Each row is a point on a tangle of strands that fork and nearly touch. The rows are in no order.
In the rows, zero is written as 128.
Points whose rows are less than 65.6 apart are linked; no others are. Some points are linked to none.
<803>: [ 89 145 126 115 117 102 110 120 112 113 131  85 158 129 102 134 162 119
  73  72 118 142 112 162 135 119]
<490>: [106 111 126 115 173  92 124 142 163  92 148  91  70 174 110 118 122 108
 112 167 216 121  59  90 118  81]
<578>: [135 123 137 120  68 135 122 110 111 163 109 136 165  94 147 147 140 141
 135 118  92 159 197 151 147 155]
<449>: [143 113 144 115  64 142 116 124  98 173 133 133 174 103 141 146 120 169
 106 111  76 123 190 148 130 164]
<239>: [119 138 127 140 167 127 124 118 137  97 126 104 122 156 127 136 124  97
 113 115 160 110  86 129 133 129]
<762>: [132 131 117 134 180 122 137 126 163  85 127 113  95 162 124 145  99  95
 135 141 192 120  83  90 138 104]
<313>: [129 137 122 126 117 128 152 141 148 140 108 136  97 109 127 114 163 123
 160 123 114 137 117 163 119 108]
<80>: [108 143 139 134 147 119 112 122 104 111 153  91 148 168 114 135 131 117
  68  92 128  97  76 149 118 150]
<787>: [141 123 128 147 127 164 107 110  98 126 128 144 199 136 147 156  92 133
 126 118 107 111 167 114 148 184]
<177>: [162 148 113 153 181 153 132 111 133  99 116 158 128 149 147 147  83 102
 167 132 150 108 122  84 138 127]
<740>: [156 125 118 151 153 173 107  96 101 107 131 156 196 135 154 156  83 116
 142 130 110 114 162  91 161 178]
<893>: [ 78 133 110 101 117  98 127 143 167  90 103  85 108 108  85 124 173 111
 125 118 159 180  99 141 154  64]
<310>: [ 70 120 115 107 146  85 115 150 150  80 136  76  93 131  86 100 167 104
  90 137 176 155  62 126 130  63]
<669>: [123 123 124 119 136 118 159 160 182 125 102 139  70 125 113 108 144 128
 180 151 163 144 100 128 117  83]
<254>: [127 134 123 133 126 143 145 127 148 125  97 137 115 115 131 130 139 114
 159 121 130 139 127 152 132 122]
<891>: [142 134 116 143 192 130 134 113 151  81 136 113 107 168 125 164  92  80
 127 131 187 109  89  70 150 110]
<82>: [172 152 114 156 183 163 131 108 115 106 117 182 134 141 153 137  76 113
 173 136 132 101 138  87 135 140]
<890>: [136 124 128 127  86 147 125 113 117 147 100 144 158 101 147 143 132 125
 149 121 103 162 188 147 146 152]
<110>: [134 138 131 129 143 123 156 149 136 152 136 149  77 127 130  96 161 135
 147 132 106 104  94 159  84 122]
<729>: [ 99 132 137 113  94 114 111 116  92 134 137  92 190 133 110 152 140 140
  74  69 106 127 142 160 136 144]
<812>: [106 126 137 105  71 104 116 115  89 152 141  90 200 121 110 151 140 161
  71  70  98 137 167 160 135 140]
<46>: [ 80 143 124 114 127 102 110 122 128  96 127  77 144 126 101 130 163 108
  81  81 135 146  98 154 141 111]
<916>: [ 91 119 122 118 167  91 122 142 149  97 148  81  81 158 101 100 147 105
  97 154 190 126  54 113 117  81]
<768>: [159 114 133 147  96 176 107 108 100 147 100 196 160  78 166 124 102 134
 171 162  92 163 220 103 155 171]
<530>: [100 143 134 121 112 113 111 122 106 124 141  94 167 142 110 138 147 129
  74  76 114 121 111 162 132 139]
<391>: [158 101 154 144  79 179  93 121  94 174 131 183 174  74 159 124  78 176
 126 164  66 146 236  86 142 190]
<905>: [128 138 113 109 114 108 170 160 162 148 129 136  63 100 115  93 192 136
 174 145 106 142 108 157 108  80]
<304>: [137 137 131 137 178 114 151 146 138 142 153 148  62 161 134  90 127 132
 147 148 138  87  82 133  69 121]
<702>: [ 98 117 117 107 134  86 151 173 177 114 120 114  71 128  93 101 167 132
 156 166 177 151  76 122 121  62]
<697>: [128 123 136 131  98 147 116 116 105 142 125 127 182 123 138 152 119 144
 110 103  98 121 165 145 139 166]
<501>: [152 143 120 141 188 128 147 137 155 115 123 153  72 161 137 121  92 120
 170 149 169 103 101  98 100 109]
<761>: [124 131 118 138 163 133 138 125 164  93 110 122 110 145 126 139 109  98
 151 133 178 127 100 109 142 112]
<435>: [121 114 120 121 174 100 136 141 175  92 137 110  70 172 112 134 106 112
 134 164 220 126  73  74 130  84]
<664>: [106 137 133 128 130 125 113 121 115 114 134  98 158 147 119 142 136 118
  88  91 124 113 105 156 131 145]
<646>: [113 134 119 136 176 120 118 113 141  80 135  89 120 161 121 143 117  84
  94 117 176 114  78 111 144 122]
<488>: [165 143 113 154 168 171 117  99 103 110 124 167 169 144 154 148  78 115
 154 132 117 103 141  88 146 159]
<74>: [152 117 136 138  73 164 118 109 109 156  93 186 143  69 167 135 119 127
 180 157  91 182 223 114 153 164]
<556>: [131 129 144 132 112 142 120 141  87 154 161 126 158 157 123 135 113 158
  79  98  86  73 104 163 103 167]
<786>: [146 136 126 138 127 149 140 129 129 137 100 159 123 118 146 125 127 122
 156 122 113 119 137 150 125 141]
<93>: [163 142 124 150 147 160 135 124 117 131 109 177 125 131 158 123 102 128
 157 129 110 101 141 131 119 154]
<688>: [ 87 132 114 112 120 116 131 127 168  93  97  99 121 116 104 135 154  98
 135 112 167 167 111 137 161  88]
<368>: [164 124 127 149 131 184 104 107  90 133 121 184 186 110 162 133  78 143
 147 149  93 117 189  94 146 180]
<822>: [142 135 118 117 116 125 175 158 162 154 115 162  55  95 131  90 175 139
 182 142 106 130 120 153 100  94]
<935>: [156 137 128 126  94 151 150 129 129 161  96 178  96  86 156 114 150 132
 174 133  88 137 166 152 127 133]
<96>: [126 137 119 144 179 135 118 104 136  74 131  98 140 161 126 161 101  75
 108 113 167 109  92  93 161 134]
<333>: [111 115 121 115 145 100 152 170 185 117 118 128  68 142 103 107 142 128
 169 165 188 141  85 113 111  78]
<133>: [158 106 147 145  91 183  96 122  89 161 135 180 181  91 157 123  69 180
 120 156  68 119 214  95 139 191]
<737>: [113 119 128 118 160  98 145 159 166 116 132 117  69 153 113 103 143 128
 152 163 180 124  71 120 103  82]
<864>: [ 73 127 109 102 130  82 119 150 161  86 121  74  95 115  82 108 174 109
 106 132 165 170  79 135 138  59]
<936>: [142 112 145  99  42 106 124 101  98 180 138 113 191  89 131 151 130 169
 101 107  86 164 220 141 145 148]
<663>: [127 139 129 140 158 128 131 124 133 116 126 116 115 154 127 129 128 106
 118 119 138 104  87 141 118 136]
<281>: [107 115 135  95  57  88 123 100  83 160 144  84 215 108 110 157 132 169
  67  73 103 149 198 145 146 136]
<400>: [163 121 134 152 113 185 100 110  91 143 110 201 174  87 165 122  89 148
 160 161  86 140 208  94 147 177]
<78>: [123 105 142  99  50  98 128  97  91 173 143  92 208 100 121 157 123 174
  83  98  96 164 221 132 147 146]
<601>: [155  94 157 124  48 136 112 105 100 186 136 144 178  71 151 145 103 177
 115 148  77 175 251 108 140 175]
<352>: [133 121 142 131  96 149 114 136  90 153 147 124 177 142 125 146 110 161
  86  99  86  90 133 156 119 169]
<938>: [ 64 137 120 107 132  90  98 118 123  75 137  65 141 127  92 120 162  93
  54  75 147 156  89 143 146  98]
<403>: [127 127 127 135 198 105 132 123 142 107 157 100  76 184 127 124 114 107
 110 149 183  98  64  99 104 107]
<181>: [156  86 161 137  57 156 102 113  97 180 141 157 181  65 151 134  82 182
 117 166  72 173 252  86 140 184]
<685>: [116 119 125 122 174  90 144 156 155 127 154 117  50 165 118  89 140 130
 146 170 182 107  65 115  84  87]
<233>: [152 144 124 111  97 130 160 145 142 165 127 155  84  92 136 107 183 138
 156 127  77 130 132 169 113 112]
<364>: [113 139 144 134 132 129 110 128  92 125 158  99 164 171 115 140 119 132
  66  90 113  87  81 152 119 160]
<478>: [110 135 113 113 122  90 153 163 160 130 135 112  75 115 100  95 191 129
 156 147 125 150  92 155 109  71]
<486>: [155 141 122 119 101 141 170 147 148 160 109 175  67  87 144 100 171 132
 179 136  94 133 138 153 111 108]
<198>: [147 122 141 108  51 123 124 103 104 179 124 131 171  83 144 146 142 154
 125 120  84 165 216 148 148 150]
<834>: [103 131 131 131 164  92 130 149 131 123 154  98  91 152 110  92 165 118
 108 139 142 113  58 145  94 106]
<562>: [142 140 114 154 187 142 126 105 137  84 128 119 139 161 135 165  92  84
 137 121 164 103 100  84 156 131]
<230>: [155 106 149 121  55 150 116 123  95 187 132 146 170  87 148 141 112 180
 112 133  67 132 213 132 134 171]
<311>: [ 93 127 112 104 126  85 146 169 171 115 127 103  79 114  87  98 188 127
 148 156 152 158  81 137 122  56]
<714>: [ 80 113 120 112 158  77 115 153 144  91 153  81  78 146  90  89 166 110
  91 159 181 140  52 122 119  65]
<363>: [133 128 138 125  85 141 120 123 104 160 127 128 166 115 137 143 137 151
 112 104  88 125 162 161 129 159]
<536>: [140 131 128 134 104 153 131 122 124 141  97 151 137 106 148 134 132 121
 156 122 106 138 161 151 136 145]
<774>: [131 141 124 115 116 114 151 146 141 150 130 130  93 108 120 105 184 133
 143 127  93 133 109 173 107 104]
<393>: [126 123 128 130 189 102 135 137 149 117 155 110  59 181 125 107 117 119
 132 164 189 103  65  97  92  98]
<494>: [126 126 127 131 173 102 150 155 150 135 148 133  56 155 125  86 144 129
 154 156 150 104  77 133  75 101]
<458>: [157 145 114 156 184 152 127 104 124  94 124 143 145 154 143 159  86  93
 146 124 144 101 112  88 146 141]
<267>: [146 104 148 129  65 152 109 109 100 174 125 147 183  89 153 147 109 163
 124 138  83 156 226 121 146 176]
<399>: [114 136 145 132 120 121 121 140  92 147 163 108 152 158 108 127 138 151
  71  88  90  88  89 172 103 152]
<170>: [103 126 118 128 143 126 132 127 164  92 101 110 122 134 115 139 130  95
 145 118 171 147 102 127 148 106]
<312>: [154 143 112 147 179 142 147 127 152 106 109 162  96 150 137 133  87 109
 178 139 166 114 116  95 125 113]
<475>: [146 142 127 141 180 123 150 137 138 125 133 143  75 159 138 108 115 119
 151 144 148  96  89 121  91 119]
<906>: [133 143 129 139 149 134 141 133 137 122 123 134 108 142 133 121 130 118
 139 125 130 111 105 149 110 132]
<317>: [132 130 130 139 122 154 111 120 104 127 126 131 177 139 142 152 113 131
 112 107 107 107 139 140 136 171]
<602>: [157 114 134 143 112 180  99 115  91 143 129 174 192 112 155 136  79 159
 131 145  83 116 193 104 141 190]

A fork is a point with three links, a tip a point with one. Leave the first point through the second and follow the links. Name the first fork or tip that comes.
<536>, <890> -> <530>
<486>, <233> -> <786>
<181>, <601> -> <177>
<697>, <363> -> <74>
<435>, <490> -> <562>
<774>, <233> -> <333>

A fork is a point with three links. Follow the links from the first point to the second and name the forks in between, in order.
<578>, <822> -> <786>
<363>, <906> -> <177> > <562>
<399>, <578> -> <530>
<762>, <663> -> <562>

Follow the links from the first point to the second, and from the first to the third. Name the last point that the two ways share.
<646>, <714>, <393> -> <562>
<281>, <46>, <556> -> <530>
<864>, <177>, <906> -> <562>
<399>, <938>, <812> -> <530>
